Points, in no order, along strands that fork, close into loops and pass close to each other.
In the rows, 128 means zero.
Points whose rows are less than 59.9 apart are linked; no others are. Some points are linked to none.
K413: [131 113 130 127 161 154 123 167 160 157  99 126  91 104 148  64 117 137]
K204: [159 123 126  95 138 156 136 100 170 163 141 112 101 146 153  95 115 137]
K290: [149  95 131 126 182 151 128 180 155 156  90 143  84 107 159  61 101 133]
K9: [ 84 138 108 176 147 124 111 186  99 100  32 157 128  93  83 134 167  97]
K892: [215 105 127 130 150  89 132  22 174 164 176 112 118 184 128 138 151  95]
K496: [111 113 130 177 143 149 123 204 153 140  64 156 129 102 141  93 126 126]
K17: [129 128 128 116 137 156 126 147 159 158 114 115  97 113 152  83 120 145]
K451: [111 117 132 167 151 145 115 196 144 143  69 131 114  91 135  86 140 127]
K693: [103 133 119 151 116 154 134 178 158 124 107 156 136 116 144 111 118 140]
K939: [172 134 123 130 112 147 155  68 172 149 166 149 103 153 134 119 125 125]
K876: [ 78 144 127 103 131 109 140 144  88 107 133 195 183 122 133 152  86 121]
K135: [ 66 137 136 122 155 108  98 106  23  73 138 100 123  92  78 157 183 105]
K589: [164 118 154 106 106 107 120 100 110 137 167  67 140 160 133 154 125 154]
K578: [184 117 117  92 153 141 144  55 182 173 158 127  99 170 148 104 125 115]
K681: [228 114 133 154 133  53 115  56 143  93 181  96 137 201  97 184 131 121]
K520: [ 82 139 134 113 119 108 116 136  55 115 130  91 134  91 107 149 145 132]
K996: [136 140 124 134  96 155 154 113 162 128 159 156 120 137 142 123 114 139]
K932: [ 94 137 114 186 160 133 101 180  96  85  24 165 123 105  68 137 182  85]
K795: [132 138 131 128  92 139 150 114 136 118 166 147 139 143 135 146 111 141]
K773: [ 77 134 137 132 137 120 101 105  42  85 140  80 112  86  85 145 189 111]
K620: [ 73 144 112 159 134 126 117 187 100 112  53 144 134  85  95 134 155 111]
K296: [112 130 151 118 124 117  94 105  58 120 147  44 101  97 105 143 174 131]
K744: [108 122 131 152 152 150 112 184 139 140  83 119  97  82 133  80 144 129]
K571: [137 125 152 106 106 114 118 114  94 137 158  67 137 139 128 153 126 153]
K414: [103 136 120 132  99 151 142 160 144 123 128 147 144 119 144 120 119 140]
K335: [ 71 146 103 120 132 115 132 177 121 103  75 224 181 119 126 152  89 109]
K24: [130 130 127 128 123 160 132 142 166 146 123 128 114 125 149  90 119 144]
K977: [202 112 148 125 122  86 123  68 132 118 182  82 141 193 118 174 126 143]
K822: [171 130 139 128  95 126 151  76 139 127 182 125 130 163 129 153 123 136]
K908: [135 133 125 125 105 159 149 122 164 142 145 139 118 135 149 109 115 142]
K73: [125 125 150 112 108 105 114 118  72 132 154  62 131 120 125 152 134 149]
K348: [102 135 130 120 108 140 127 144 118 141 128  92 126 103 134 121 135 143]
K147: [163  94 118 111 178 155 142 158 175 151 106 148  81 129 161  64  90 133]
K226: [179 114 154 115 112  99 117  90 115 122 179  74 147 178 125 166 119 154]
K3: [ 92 129 147 129 132 120  96 104  50 101 151  59 102  90  95 139 187 121]
K750: [160 137 120 146  98 149 161  86 174 132 163 173 108 137 133 120 119 129]
K626: [208 109 137 129 138  96 123  37 163 155 177  92 129 196 127 147 148 115]
K998: [ 57 154 117 100 156  95 111 149  48 119  87 157 168  89 101 151 123 104]
K29: [217 111 137 138 126  67 117  66 136 102 184  85 143 206 108 180 126 135]
K575: [121 134 137 109 106 142 128 129 125 146 135  91 124 119 138 122 131 147]
K151: [ 90 137 104 151 114 139 141 189 146 100  93 204 161 123 140 141 105 122]
K838: [160 107 118 106 161 157 138 132 180 159 120 138  84 133 157  72  97 132]
K544: [ 72 144 116 137 120 128 123 176  98 115  84 128 139  83 109 133 146 125]
K316: [ 88 135 103 149 120 131 138 190 145  97  75 221 177 119 132 145  97 113]
K866: [ 69 153 113 103 134 111 129 162  96 109 101 205 189 114 130 150  88 115]
K14: [192 113 110  93 163 127 143  38 179 177 159 129 100 176 143 110 130  99]
K598: [ 85 144 114 125 107 132 148 166 128 102 120 190 166 122 140 145 101 121]
K334: [171 128 123 109 128 150 146  77 181 158 155 137  99 153 147 102 119 126]
K687: [ 87 140 120 133 115 133 124 166 109 129 107 112 133  92 124 126 139 135]
K275: [118 125 152 118 120 112 106 118  65 132 147  50 111 105 111 143 155 142]
K323: [111 119 126 164 130 159 127 187 171 129  94 160 132 111 152  96 113 134]
K115: [200 113 145 127 121 102 126  51 152 146 176  88 134 188 129 154 137 127]
K94: [108 139 127 120  98 140 143 138 129 119 147 135 148 128 137 141 113 141]
K624: [ 87 146 121 110 110 122 148 148 115 103 139 183 171 125 135 152  98 124]

A tip is a point with one link. Name the tips that can be reached along the links from each point below, in the order of the rows.
K626 => K892, K135, K681
K687 => K932, K575
K795 => K204, K744, K838, K14

A fork is a point with three links, a tip a point with one. Leave the first point through the second and follow the links. Name the first fork or tip that comes.
K73 / K571 => K977
K451 / K496 => K996
K693 / K323 => K744
K977 / K115 => K892
K17 / K413 => K838
K932 / K9 => K575

A piece is two or more points that can be reached from each other along the links. Count, over all rows, the pieces, the separate loops (a circle has one, a figure eight two, a Y none), the forks (points with three links) and the tips (points with one).
pieces => 4
loops => 1
forks => 3
tips => 9

Name the points in between on the shortest way along the links from the first point to the second, in order.
K29 / K589 => K977 > K226
K977 / K296 => K226 > K589 > K571 > K73 > K275
K544 / K575 => K687 > K348
K496 / K908 => K323 > K693 > K414 > K94 > K795 > K996
